Points, in no order, along strands that fork, close into loops and pass close to each other.
In the rows, 128 means zero.
Points whose rows are less than 105 apart are linked; no others are.
k_351: [ 71 138  89 105 120 153 133 142 114 148  95 183 139 102 147 146 125 135
 146  97 101 158 108 128 161 117 165 155  90 107 130 104 150  58 153 122
 148 180 126 123 131]
k_452: [106 117  80 119 108 143 147 156 138 121 110 176 158 112 144 135 115 149
 157 108 125 138 124 147 130 123 153 146  95 112 157  98 139 111  93 101
 143 163 108 125 138]
k_748: [122 104 104 117 131 151 118 132 113 116 113 150 114 118 134 121 128 147
 114 118 100 122 121 143 131 133 155 152 135 137  91 127  72 111 165 118
 109 180 123 132 157]
k_391: [178 158 137 173  98 209 178  73 186 167 201 150 122 133 152 106  73 135
 194 111 139 170 115 159 140 157 196 121  69 134  99 156  71 101 126 140
 121 155 148  85 150]
k_44: [138 105 145 154 119 116 162 117 122 107  93 144 132 134  91 143 150 128
 158 130 136 132 132 156  99 118 117 126 108 125 170 118 112 153  98 113
 133 116 101 151 130]
k_48: [163 126 134 142 180 110 166 121 163 160 148 156 142 144 125 110  93 177
 144 137  99 179  91 107 134 129 127  81 145 112 157 151 175 130 117 163
 158  74 152 174  97]
k_240: [140 113 160 151 118 103 157 121 116 123  91 125 125 137  71 153 149 132
 154 136 126 133 120 151 102 115 105 103 125 114 168 123 132 143 120 129
 138  90 100 162 116]
k_956: [126 132  85 137 103 181 131 152 146 102 115 164 137 109 176 129  85 142
 117 110 127 116 129 154 136 130 157 140  92 136 142 118  77 162  90  73
 101 171 119 109 186]
k_235: [180 107 175 178 141 150 181  96 165 107 128 183 144 134 121 131 102 118
 160 115 155 132 156 120 126 121 112 115  97 148 162 120  94 162  67 107
 127 120 104 130 179]
k_440: [ 82 141 125 113  88 124 133 139 123  93  93 150 173 111 110 140 139  75
 172 106 156 108 136 145 127  91 128 163  98  95 184  81 171  88  99  99
 155 161  80 117 116]
k_169: [108 145  89 138  74 215 150  73 120 116 151 123 109 111 143 116 107 112
 152 107 133 138 105 181 143 151 213 133  55 114 108 121  74  90 173 122
 118 196 133 102 116]
k_930: [117 117 124 111 137  63 109 159 114 121 114  96 148 141  88 150 148 145
  99 140 131 107 131 128 118 133 109 113 170 115 138 116 166 142 126 145
 141 109 111 154  92]
k_455: [124 118  99 102 159  90  99 159 129 122 140 118 150 138 116 139 127 169
  75 153  96 121 107 131 140 139 122 118 179 120  95 140 155 114 157 140
 123 128 138 162  89]
k_274: [155 128 107 157 124 201 142 107 156 135 166 136 106 133 171  83  86 148
 155 115 112 137 118 169 116 130 166 139 115 151  91 159  39 131 146 109
  98 165 135 121 175]
k_8: [108 144 142 138 115  89 109 137 118 133  89  70 126 138  78 179 132 132
 122 150  97 129 111 152 147 125  91  74 139  97 146 138 159 119 167 122
 111  73 119 178  65]
k_819: [152  93 133 120 130  97 134 143 118 102 127 125 133 119 112 118 162 127
 141 125 160 102 147 132  79 129 102 154 145 138 137 127 120 169  87 126
 133 116 108 111 142]
k_533: [125 133 112 122 172 109 155 130 158 149 139 139 137 150 150  98 100 169
 139 130 112 177  91 119 126 124 131  95 143  97 185 131 202 140 104 168
 194  65 164 179  73]
k_526: [113 137 120 117  76 139 139 132 132  79 104 154 166 106 117 132 138  80
 155 116 167  98 133 158 126 103 142 154  77 103 187  97 152 121  75  72
 131 161  88 110 130]
k_549: [159 162  91 151  93 199 134 158 176 119 140 168 138 119 198 117  45 158
 125 110 132 135 115 157 146 131 157 125  86 140 144 134  72 166  96  67
  91 160 147 107 194]
k_53: [ 89 145 116 100 154 115  85 136 118 147 165 110 137 136 127 134 128 137
  80 165  90 143 104 101 175 150 141 122 163 116  78 130 189  56 196 145
 136 140 151 146  58]
k_96: [176 134 126 163 114 198 164  86 167 161 197 141 115 131 147  96  88 145
 187 116 130 163 107 171 116 164 189 126 104 145  93 159  71 105 135 141
 121 153 148  98 149]
k_744: [211 104 199 154 145 100 172  99 145 102 145 139 148 109 102  95 148  95
 159 126 183 125 150  87 100 117  86 118 130 134 149 146 138 166  82 149
 145  81 120 124 146]
k_880: [105 134 104  94 151  99 147 144 160 127 141 126 128 158 167  89 105 147
 123 119 133 162 108 134 120 111 131 118 165  96 193 104 217 148  96 175
 219  77 170 170  69]
k_290: [ 75 141 124 100 106 104 116 154 122 116 105 147 157 116 119 120 146  89
 173  96 150 109 147 114 123  80 123 169 124  98 173  73 190  83 107 135
 172 167  87 113 111]
k_749: [132  92 104 123 133 119 132 156 135 106 115 156 139 113 135 119 141 147
 141 115 131 109 141 134 100 130 124 154 143 141 140 109 108 157  85 112
 135 145 109 120 167]
k_574: [133 128 137 125 134  67 138 146 133 114 131 104 152 135 100 117 139 131
 141 144 149 117 122 124 101 115 106  96 159  94 175 124 185 155 102 152
 166  71 118 170  81]
k_480: [133 122 149 116 120 107  80 112  78 130  85  73  72 136  89 186 171 115
  48 142 118 104 171 132 127 141  82 112 130 150  94 112  74 150 172 126
  86 128 129 126 121]
k_494: [172 116 125 139 163 112 117 127 133 129 159 110 132 141 113 136 113 165
 104 159 103 132  98 154 124 143 101  80 159 133 103 179 105 145 153 118
  96  93 133 166 111]
k_336: [133 133 128 139 132 100 114 132 114 120 113  89 126 143  84 163 133 147
 117 163  96 141 104 159 142 129 112  77 141 103 126 151 133 119 168 125
 106  86 124 174  74]
k_464: [146 125 163 180 157 178 155  49 134 135 119 137  77 159 131 123 113 113
 107 115 143 144 180 126 108 104  61 109  93 192 144 149  50 196  98 124
  93 101 126 126 184]
k_115: [170 136 133 156 186 106 159 106 165 152 168 133 154 138 126 123  81 168
 136 157  95 178  90 104 163 137 126  62 139 114 139 175 172 125 130 158
 132  58 148 174  79]
k_824: [ 91 132 110 112 125 160 113 110  93 153 166  82 106 153 118 138 132 122
 126 157 116 128  91 132 165 181 171 112 156 116  91 146 193  39 204 143
 154 116 144 116  44]
k_972: [118 119 131 109 125  72 131 158 124 113 116 115 149 139  91 117 152 130
 141 127 154 111 134 129 101 104 113 129 158 100 167 107 183 134 110 150
 174 103 107 156  91]
k_714: [ 65 169 153  96 137  70  77 162 114 149 116 111 136 150 111 147 129 121
 103 125 122 121 145  93 143 118 106 124 177 107 145  71 206  91 142 172
 165 135 125 165  80]
k_572: [ 93 128 104  90 142 151 124 134 109 167 165 132 119 131 128 110 148 142
 120 134 115 143  93 107 161 168 188 139 152 119  79 146 185  44 201 155
 157 158 159 108  87]
k_189: [156 124 115 138 146 114 121 121 133 129 156 101 140 140 105 140 116 153
 121 170  88 148  94 157 138 141 124  77 147 112 114 180 131 116 169 126
 106  86 130 174  74]
k_881: [133 126  85 133 110 172 171 120 147 151 140 170 138 117 153 116 116 163
 178 113 108 175  92 157 133 135 183 142  81 105 116 150 122  94 129 115
 140 154 144 119 133]
k_685: [112 149  87 130  60 214 155  91 126 138 169 138 130  93 164 124  95 116
 154 107 151 142  97 173 159 167 226 140  50 107  99 129 107  86 160 108
 136 176 151  69 126]
k_796: [130 131 117 119  77 157 128 126 125  61 106 143 139 108 131 131 135  77
 125 120 181  88 147 156 128 114 136 160  81 123 175 109 118 158  66  64
 102 155  98  91 150]
k_145: [105 117 105 136 128 170 129  79  98 122  93 113  72 141 144 107 133 123
  75 120 116 116 170 149 105 106 103 143 108 171 112 138  31 186 142 102
  86 140 120 120 168]
k_354: [ 93 116 121 128 139 181 103  94  95 121 115 113  74 132 149  98 135  97
  71 138 101  96 157 115 141 114 145 153 136 166  72 122  22 144 205 124
  91 190 137 104 178]
k_799: [116 110 116  95 141 150 109 138 111 148 164 130 127 129 122 112 144 136
 111 142 106 135  99 113 152 169 186 139 161 131  68 130 145  52 207 153
 135 177 151 116 111]
k_518: [ 99 150 111 126 153 149 137 125 104 162  98 121 102 151 123 126 125 161
 164 124  94 167  72 136 137 119 130 119 119  92 154 159 195  76 153 144
 179  74 163 158  62]
k_666: [113 127 180 122 148 133  70 131 103 146  95 146  84 118 132 141 167 107
  62 167  93 102 146  90 138 139 133 148 150 157  81  82  76 130 196 136
  78 197 133 125 170]
k_746: [ 75 131  98 117 109 148 145 139 119 126  77 173 143 120 126 153 119 130
 164 100 108 148 115 149 134 108 149 144  91 103 168  99 155  72 119 111
 158 153 108 134 115]
k_772: [149 150  80 140 106 169 172 124 173 178 162 181 149 104 187 118 101 172
 184 105 115 189  99 147 140 143 191 135  64 103 116 156 140 103 118 108
 145 140 165  91 140]
k_463: [128 108  92  96 159 111 125 155 129 137 141 133 141 142 123 119 127 180
 104 136  95 147  97 136 131 133 143 124 165 123 109 143 153 108 151 142
 141 126 144 155 101]
k_125: [172 116 121 153 128 191 154 107 147 144 185 134 107 141 142  89  96 151
 167 118 116 146 102 163 108 155 174 127 125 146  84 168  62 111 151 135
 114 151 139 115 149]
k_93: [127 126 118 157 126 163 145  77 113 112  96 131  87 140 121 132 137 132
 110 121 115 133 146 168 107 111 113 123  97 154 131 131  46 169 127 104
 101 148 111 143 153]
k_757: [ 85 143 124 114 134 118  72 123 122 133 173  79 144 126 128 151 120 104
 103 193  91 127 117 111 186 166 123 104 157 116  62 126 180  40 212 133
 115 138 140 141  33]
k_954: [155 120 117 108 111  92 130 142 131  82 134 130 156  92 137  91 181  95
 161 113 176  93 153 120  96  92 109 196 123 120 137 134 143 155  82 117
 134 135 111  93 143]
k_214: [ 89 140 118  86 128  72 119 162 128 116 126 113 143 143 117 104 144 121
 141 113 152 114 142 118 115  92 121 151 167  96 171  92 200 113 116 170
 198 121 118 147  89]
k_300: [126 113 119 102 112 117 101 141 110  85 122 117 124  94 152 109 171  76
 122 114 166  75 173 100 117 121 120 208 138 160 113 112 111 162  77 113
 106 137 114  48 173]
k_425: [ 85 137  87  88 159  91 125 150 142 131 130 118 127 165 159 112 114 153
 105 120 121 155 108 127 138 112 130 123 167 104 167 101 214 127 115 176
 208  99 168 169  65]
k_177: [112 140  72 129  74 188 152 116 136 159 161 150 140  89 176 118 104 140
 168 113 139 152  92 162 162 159 216 146  59 100  94 149 129  81 146 104
 145 167 157  70 134]
k_648: [143 103 156 138 136 163 147 109 137 139 143 130 109 132 175  93 106  86
 140 107 163 114 167 117  81 123  76 164 131 202 146 150  80 205  57 102
  98  72 124  73 194]
k_253: [167 138 153 171 138 174 202  65 174 160 123 188 143 140 124 137  85 143
 190 113 112 202 102 109 170 111 165 102  59 112 137 146 123  82 115 134
 151 115 149 129 144]
k_287: [109 106 118  91 146  73  87 182 139 114 139 135 145 118 117 121 165 136
  82 133 132  92 144  88 125 125 127 157 185 144 117  85 152 143 111 162
 155 165 126 118 152]
k_755: [129 115  87 132 115 159 134 166 154  94 126 158 148  98 175 118  97 139
 128 110 129 100 140 134 126 134 139 154 123 146 146 114  90 171  69  75
 114 155 119 102 193]
k_607: [152 124 146 174 151 171 149  67 128 135 120 139  81 152 134 116 117 136
 118 121 123 139 153 146 101 113  97 115 109 172 128 161  35 185 121 110
  93 124 122 140 183]
k_302: [170 167 112 168  99 209 152 113 182 144 172 161 134 121 190 102  50 146
 153 112 133 162 112 160 148 135 182 121  66 133 115 156  59 132 116 101
  92 164 152  98 173]
k_199: [190 109 182 187 163 151 176  77 164 124 118 161 127 148 128 127  87 127
 138  97 156 135 160 109 139 119  87 109 109 175 145 137  71 163  82 120
 122 121 116 123 191]
k_299: [196 101 189 173 168 117 179 104 153 122 126 156 138 134  89 134 108 144
 144 127 136 145 128 101 131 124 101  85 130 143 155 140 115 146  97 146
 141  89 117 152 157]
k_621: [169 127 141 154 141 156 177  94 139 159 145 141 112 144  96 128 113 153
 176 144  96 185  78 137 140 130 156  87 111 110 136 177 133  88 156 155
 137  92 140 154 107]
k_686: [161 140 146 119 118  39 129 137 118 102 149  60 159 117  99 120 172  94
 130 142 182 103 136 109  92 131  89  98 148  95 134 155 178 174 107 147
 128  63 129 139  82]
k_333: [142 134 151  91 111  45  81 153  96 116 127  63 132 126  89 162 186  91
  96 132 177  82 162  95 109 137  92 138 154 120 101 118 170 146 120 152
 119 115 122  99  97]
k_960: [132 126  96 132 103 183 159 104 125 138 145 144 116 118 135 115 119 146
 164 118 109 163  95 167 126 140 184 138  90 122 104 149  91  92 156 119
 120 168 134 121 130]
k_123: [105 168 153  93 108  51 111 144 106 113 112  84 141 136  93 116 178  84
 152 108 171 100 150  96 111  72 104 158 157  81 141 115 202 107 133 154
 168 131 109 133  93]
k_245: [104 123 153 102 146 149  95 141 114 142 167 147 124 112 134 114 158 122
 106 157  94 130 105  94 151 169 185 140 158 146  66 103 131  62 219 157
 112 200 155 117 133]
k_217: [175 107 172 154 135 105 139 103 111 115 117 102 100 136  91 149 152 115
 113 137 156 121 147 135  85 144  66  98 132 150 147 142  92 190  99 136
 106  72 124 131 140]
k_22: [ 73 136  69 106 118 147 127 164 128 142 120 193 148  83 172 141 121 147
 131 102 105 153 110 113 170 126 171 153  89 117 130  88 160  68 134 118
 153 190 139 104 149]
k_902: [ 57 145  72 106 138 155 145 138 121 167  90 169 122 129 160 122 130 161
 162  87 115 168  99 129 141 109 146 153  99  94 151 127 189  73 127 132
 206 127 157 127 102]
k_878: [138 101  88 110 143 141 128 149 123 136 134 144 135 126 127 115 134 175
 122 120  94 140 102 145 128 138 159 140 149 130  92 142 110 102 162 129
 129 159 134 137 135]
k_345: [ 99 126 155 108 153 133  84 148 112 142 121 159 117 113 123 135 158 133
  89 149  90 126 116 101 147 140 158 148 152 139  89  91 116  81 199 144
 105 208 131 143 145]
k_992: [173 176 112 168  78 216 161  94 179 151 195 156 135 108 178 108  64 136
 177 113 149 170 105 167 150 155 195 124  50 123 106 153  79 117 121 109
 104 160 158  86 148]
k_556: [132 109 140 124 117 118 110 110  79 114  87  86  71 141  99 163 162 114
  72 130 136 106 166 144  95 139  82 127 132 161 115 120  70 176 131 127
 101 108 120 118 134]
k_247: [133 124 162  96 117  62  64 158  92 128 116  76 116 133 100 175 178  93
  65 143 160  77 171  88 112 160  88 135 159 142  86 104 140 155 120 154
 101 120 132  97 122]
k_60: [ 91 130  94 117 143 150 153 132 117 162  97 155 119 140 134 118 123 168
 174 110 104 175  82 138 125 115 148 131 104  92 156 141 176  83 139 142
 183 104 151 149  90]
k_569: [ 80 109 100 120 129 176 124 101 101 135  98 114  80 138 164 104 119 116
  71 120 112 101 165 132 114 106 113 151 132 190 103 141  28 189 138 100
  86 134 127 101 189]
k_164: [130 105 128  98 128  96  88 160 107 100 129 114 124 111 134 117 181  91
 109 118 158  70 167  85 105 121 110 196 160 160 102 109 123 159  90 143
 121 140 120  65 165]
k_155: [120  94 113 125 130 150 123 135 116 119 116 128 108 127 163 107 124 110
 110 113 136  94 163 131  93 124  95 169 147 189 120 135  68 193  76  97
 104 106 116  80 191]
k_776: [ 86 153 146 129 107  70  91 150 110 135  74  52 137 141  78 195 131 122
 116 143 107 117 136 138 153 121  82  73 144  89 139 115 174 120 159 121
 121  82 121 170  61]
k_176: [200  98 198 173 161 125 165  83 142 120 123 146 118 138 100 133 115 124
 129 116 163 126 151 104 121 131  72  85 128 167 147 139  93 170  87 141
 130  84 114 131 169]
k_660: [186 112 188 154 134  83 145 115 119 107 130 103 129 125  82 142 154 107
 134 143 173 122 139 118  96 145  77  83 133 130 151 151 134 179 100 145
 123  57 113 138 127]
k_499: [ 90 160 169 117  97  59  77 149  98 146  81  48 136 143  68 189 143  99
 117 124 136  95 164 115 148 124  83  90 151  94 137 100 189 111 147 133
 128 102 105 151  75]
k_117: [126 106 122 120 129 157 131 141 145 129 139 125 123 118 191  89 108  90
 136 110 151  89 165 120  91 119  97 178 142 200 136 147  92 203  57  84
 103  91 121  63 205]
k_802: [156 103 158 149 143 132 145  98 110 123 118 120  90 142 120 134 141 116
 116 128 150 121 159 142  77 137  75 121 128 176 134 143  64 193  95 123
 107  86 124 122 159]
k_271: [109 147 165 107  97  66 112 145  93 121  91  74 134 141  68 148 167  93
 149 111 165  95 150 115 111  99  93 131 156  91 149 105 192 111 136 145
 152 109  94 135  89]
k_655: [ 80 173 167 109 122  53  51 156 120 154 109  86 143 138 102 189 139 113
  79 161 109 106 158  89 152 137  91  96 168 108 111  83 192 103 153 145
 117 133 116 166  81]
k_609: [ 66 153 137  84 132  83 100 166 121 135 117 120 130 149 115 123 138 117
 124 110 134 121 145  95 132  98 113 147 173 106 164  69 213  88 131 175
 194 141 119 149  89]
k_547: [131 152 157 153 114  40 126 139 133 109 138  53 164 120 105 148 152  91
 135 160 167 111 134 116 117 143  75  64 135  91 145 140 177 175 104 143
 123  41 129 160  69]
k_922: [128 122 109 109 102 144 118 147 122  74 126 131 133  92 161 108 139  83
 124 116 164  74 162 123 122 125 122 190 118 155 142 121 108 175  61  80
 101 135 111  63 178]
k_248: [114 108 106 127 134 168 111 110 102 114 111 126  90 130 145 110 129 126
  94 128 106 105 139 138 137 122 147 154 135 153  82 128  36 138 179 116
  96 179 125 123 168]
k_182: [160 137 119 157 175 124 145 100 153 150 183 112 144 143 136 118  91 160
 153 164  90 177  79 124 156 148 139  68 134 110 126 185 171 105 149 145
 124  62 149 167  64]
k_140: [103 140 147 110 133  52  65 157 115 136 112  93 143 138  92 185 146 128
  62 154 119 104 151 103 145 143  97 105 172 117 107 102 168 117 154 140
 113 133 121 153  90]
k_501: [173 121 143 118 111  93 142 121 120  86 132 127 156  98 130  90 192  90
 172 118 183 115 148 120  82  85 105 175 105 116 139 153 139 164  81 109
 123 109 121 101 137]
k_341: [142 129 145 107 112  47 110 147  99 105 124  61 139 129  88 149 183 103
 117 136 179  88 150 114  96 130  91 121 146 104 125 133 171 154 118 147
 131  91 117 124  91]
k_856: [ 96 134  80 113  93 155 125 159 133  98 108 180 156  93 155 153 104 135
 127 110 126 124 118 142 157 127 164 143  86 114 160  89 130 108  98  90
 124 186 112 109 154]
k_907: [122 117 162 105 131  75  62 152  95 137 102  99 115 134 104 175 171 109
  47 156 132  83 160  89 124 156  92 128 167 150  89  97 123 151 136 144
  97 138 127 114 135]
k_974: [100 116 121 102 152 123 105 158 121 144 126 160 132 119 125 129 151 156
 100 132  90 133 122 104 151 139 162 149 152 134 101 101 134  79 175 152
 126 191 132 133 144]
k_426: [ 90 147 150  98 103  71 113 148 114 116 104 122 147 118 100 121 175  86
 159 109 160 102 156 103 117  78 114 174 143  98 155  85 187  93 119 147
 167 155  88 120 115]
k_563: [104 115 156 116 153 156  82 116 100 131 117 128  77 127 142 112 147 103
  64 159  96  97 142  91 149 129 143 151 157 166  68 109  42 133 217 130
  83 193 140 115 176]
k_581: [130 126 101 152 130 198 132 129 162 146 147 138 118 135 197  81  70 135
 134 108 109 128 125 156 120 120 150 151 123 167  96 167  32 165 133  87
  86 154 133 110 205]
k_185: [146 162 111 171 113 211 134 132 191 164 160 139 121 134 218  83  39 127
 136 105 122 134 131 148 133 110 147 140 106 168 116 167  42 167 121  76
  78 145 140 106 217]
k_297: [ 80 142 106  97 143 157 119 118  96 176 157 110 106 145 136 117 144 135
 123 137 124 142  93 113 167 163 175 138 148 108  93 152 210  40 199 153
 176 130 158 109  64]
k_783: [174 132 126 170 137 171 162 120 174 140 140 180 140 129 161 115  82 160
 162 112 114 164 121 149 126 126 147 121  96 136 133 149  72 144  99 110
 110 152 131 132 180]
k_11: [131 125 155 165 127 109 155 129 123 131  92 125 125 140  75 150 135 140
 154 148 104 151  97 142 122 115 105  80 124 101 177 136 153 131 129 142
 142  72 116 183  98]
k_587: [127 137 176 117 108 102  72 107  84 140  71  77  71 123  74 191 164 113
  60 141 110 105 173 126 142 136  97 105 132 134 100  94 101 130 195 125
  95 153 123 145 122]
k_836: [140 123 123 127  93 151 139 119 127  68 119 140 136 110 146 113 144  79
 143 124 181  96 153 145 112 115 117 172  91 135 163 124 105 172  54  81
  98 131 109  84 156]
k_291: [111 138 128 135 132  38 118 148 137 109 130  69 164 135 114 140 127 124
 120 150 143 115 134 124 124 130  87  77 154  89 155 123 183 162 109 145
 145  61 128 177  62]
k_116: [198 110 175 145 140 111 154 110 145  99 151 142 145 107 141  85 153  92
 168 116 183 115 156 106  81 114  85 155 125 150 142 151 119 183  63 126
 121  89 120 102 161]
k_163: [ 96  95 117 111 129 160 127 120 104 145 109 110  86 140 167 109 117 103
  84 115 123 104 169 127  91 119  91 158 144 205 109 140  52 199 101 111
  96  94 124  86 187]
k_359: [181 114 188 155 136  82 169 114 134 109 134 126 145 120  83 115 157 106
 154 141 173 127 133 107  94 122  97  99 134 119 163 139 155 165  92 149
 147  73 112 148 125]
k_909: [ 94 138  93 118 103 162 111 155 127  98 105 181 144  83 168 152 108 127
 104 110 125 118 119 126 175 136 172 148  93 125 143  85 107 111 122  96
 102 202 116 109 175]
k_205: [178 141 140 170 130 179 183  87 180 146 139 188 141 133 142 133  79 151
 177 115 110 184 114 139 149 123 160 111  66 122 131 146  91 113 102 122
 121 144 135 135 161]
k_971: [177 109 129 154 156 156 160 129 164 144 141 169 137 137 146 113 104 168
 154 116 112 146 118 144 105 131 131 122 128 146 124 148  81 151  99 113
 117 137 123 142 179]
k_514: [168 104 129 143 155 129 145 133 136 136 130 150 128 137 119 126 122 167
 131 136 111 142 114 150  98 130 121 109 149 135 129 151  96 152 119 125
 114 118 122 155 149]
k_33: [179 102 194 168 152 145 160  70 125 119 117 129  89 148 118 135 118 101
 122 114 162 133 166 114 105 126  62 102 112 184 142 142  69 183  85 142
 111  75 123 119 177]
k_264: [104 150 128 146 146 124 129 135 115 142 101 103 121 154 110 143 110 153
 154 140  90 155  77 136 143 122 107  86 127  85 173 148 194 106 145 151
 156  51 152 180  51]
k_579: [174 115 158 126 114  84 141 124 113  92 129 110 137 112 101 116 184  96
 156 125 184 114 147 124  69 114  93 149 131 127 135 142 134 167  87 135
 129  96 115 117 127]
k_39: [120 113 134 105 135  66  83 158 106 128 110 101 135 134  91 173 156 137
  64 148 126  94 145 113 128 145 104 125 171 129 107 107 141 128 142 140
 117 134 116 141 115]
k_734: [120 147 158 166 143 113 141 128 126 139  95 107 128 148  93 151 110 140
 152 159  94 160  80 127 149 117  99  67 127  94 185 142 178 119 132 153
 138  42 132 194  66]
k_505: [149 153  70 139  78 184 162 133 165 164 173 167 151  88 194 114  93 163
 170 110 131 166  95 159 148 154 203 140  65 106  99 156 119 101 129  97
 128 154 166  71 151]
k_680: [140 101 133 139 130 135 138 103 100 110  92 124  86 141 114 141 151 126
 107 124 137 116 158 156  89 125  91 132 123 161 134 130  60 181 110 113
 103 120 114 130 155]
k_92: [117 122 150 114 137 134  91 126  97 130 102 139  98 118 114 141 155 122
  84 144  94 117 130 115 145 132 143 144 144 143  85 101  86  92 200 132
  98 198 122 139 142]
k_539: [165 105 153 129 130 132 146 113 123 105 140 127 119 119 153  93 145  87
 154 121 171 112 160 119  73 119  84 173 126 170 135 149  97 192  60 108
 106  92 125  84 173]
k_727: [ 72 149 104 114 116 157 108 167 124 123 124 197 150  75 180 150 114 128
 113 111 111 138 110 105 181 132 179 150  89 119 139  77 147  76 147 111
 120 214 125 107 172]
k_152: [ 67 187 183 100 127  56  57 158 122 165 122  93 139 146 105 164 134 108
  93 154 115 108 157  83 141 123  95 110 179 106 130  73 218 101 146 163
 144 142 116 165  85]
k_935: [ 75 144  89  81 159  94 100 158 127 142 138 121 141 154 141 133 121 158
  78 137  94 153 112 113 166 129 127 127 173 113 121 116 205  95 158 163
 168 122 161 162  67]
k_620: [157  99 116 120 164 100 112 152 124 133 137 127 136 137 115 131 127 172
  95 141 107 116 115 148 106 143 108 109 170 139 109 154 107 156 127 121
 117 109 130 151 130]
k_741: [130 100  79 127 116 125 133 168 157  94 131 160 157 100 163 112 123 139
 149 116 139 102 138 136 120 128 140 158 122 131 150 100 120 152  64  90
 133 158 114 101 176]
k_997: [ 88 139 117 123 128 147  95 113 102 142 167  66 120 144 116 149 117 107
 124 175  98 123 103 129 181 175 145 102 145 116  85 141 193  37 213 132
 135 112 144 131  30]
k_320: [119 125 109 104 152 115  86 140 117 132 155 103 143 138 114 136 126 148
  78 170  91 130 101 121 161 148 140 115 167 122  72 145 158  73 196 138
 114 142 140 149  71]
k_42: [170 184 117 173  96 216 138 144 192 144 161 153 133 130 205  99  25 146
 131 107 136 145 117 150 154 124 164 120  80 148 132 153  58 164 108  84
  79 158 149 102 197]
k_208: [ 86 131 117  87 153 108  98 161 119 151 127 144 136 135 121 134 141 156
  88 135  91 140 114 101 151 129 140 136 166 123 114 104 177  75 168 166
 150 156 141 153 102]
k_15: [ 93 127  77  90 161  94 121 155 138 140 143 124 143 149 137 118 117 178
  93 131 103 149 105 126 140 124 135 122 171 112 134 122 197 118 138 163
 170 110 159 167  77]
k_105: [148 141 132 153 156 145 154 101 129 153 156 112 116 149 116 126 108 156
 164 162  92 174  71 131 150 143 147  78 127  99 138 184 171  94 159 147
 133  60 148 159  67]
k_855: [114  94 123 101 147  93  87 173 124 104 135 133 135 109 132 120 170 118
  94 126 137  74 156  82 116 126 124 183 177 166 110  92 122 158  95 142
 139 163 120  85 182]
k_490: [172 124 168 181 141 160 191  68 150 147 125 165 119 153  89 138  97 149
 182 127 100 188  96 117 162 105 146  83  89 112 147 158 117  92 138 148
 142 103 133 157 135]
k_616: [103 168 173 101  93  50  90 147  94 132  92  41 134 143  66 175 159  84
 138 116 161  85 163  99 129 110  87 106 153  86 137 107 207 114 146 144
 144 104 104 141  80]
k_5: [138 115  97 106 111 106 133 162 153  81 146 146 167  96 154  92 153 112
 166 114 162  93 148 123 110 101 129 182 124 119 155 109 146 152  68 102
 146 155 110  94 152]
k_619: [159 111 158 169 128 141 174  96 146 120 111 173 131 134 101 139 128 133
 163 132 130 148 132 146 107 118 119 116  95 132 166 118  97 150  84 116
 128 123 108 149 155]
k_906: [115 124  98 135  93 195 150  76 108 119 146 117  96 121 122 115 124 122
 152 116 117 138 112 173 135 145 195 132  87 123  96 119  65  85 190 127
 127 198 125 123 117]

How many points has the smallest loop of links through each point below? Write none if it is on no loop.
k_997 -> 16
k_163 -> 15
k_92 -> 13
k_930 -> 9
k_727 -> 7
k_579 -> 7
k_341 -> 11
k_177 -> 8
k_680 -> 6
k_274 -> 9

Name the points in between on the shortest way along the links from the first point to the second, in order.
k_930; k_341 -> k_39 > k_907 > k_247 > k_333
k_123; k_8 -> k_271 > k_616 > k_499 > k_776
k_199; k_660 -> k_176 > k_33 > k_802 > k_217
k_320; k_345 -> k_455 > k_463 > k_15 > k_935 > k_208 > k_974
k_734; k_199 -> k_11 > k_240 > k_44 > k_619 > k_235
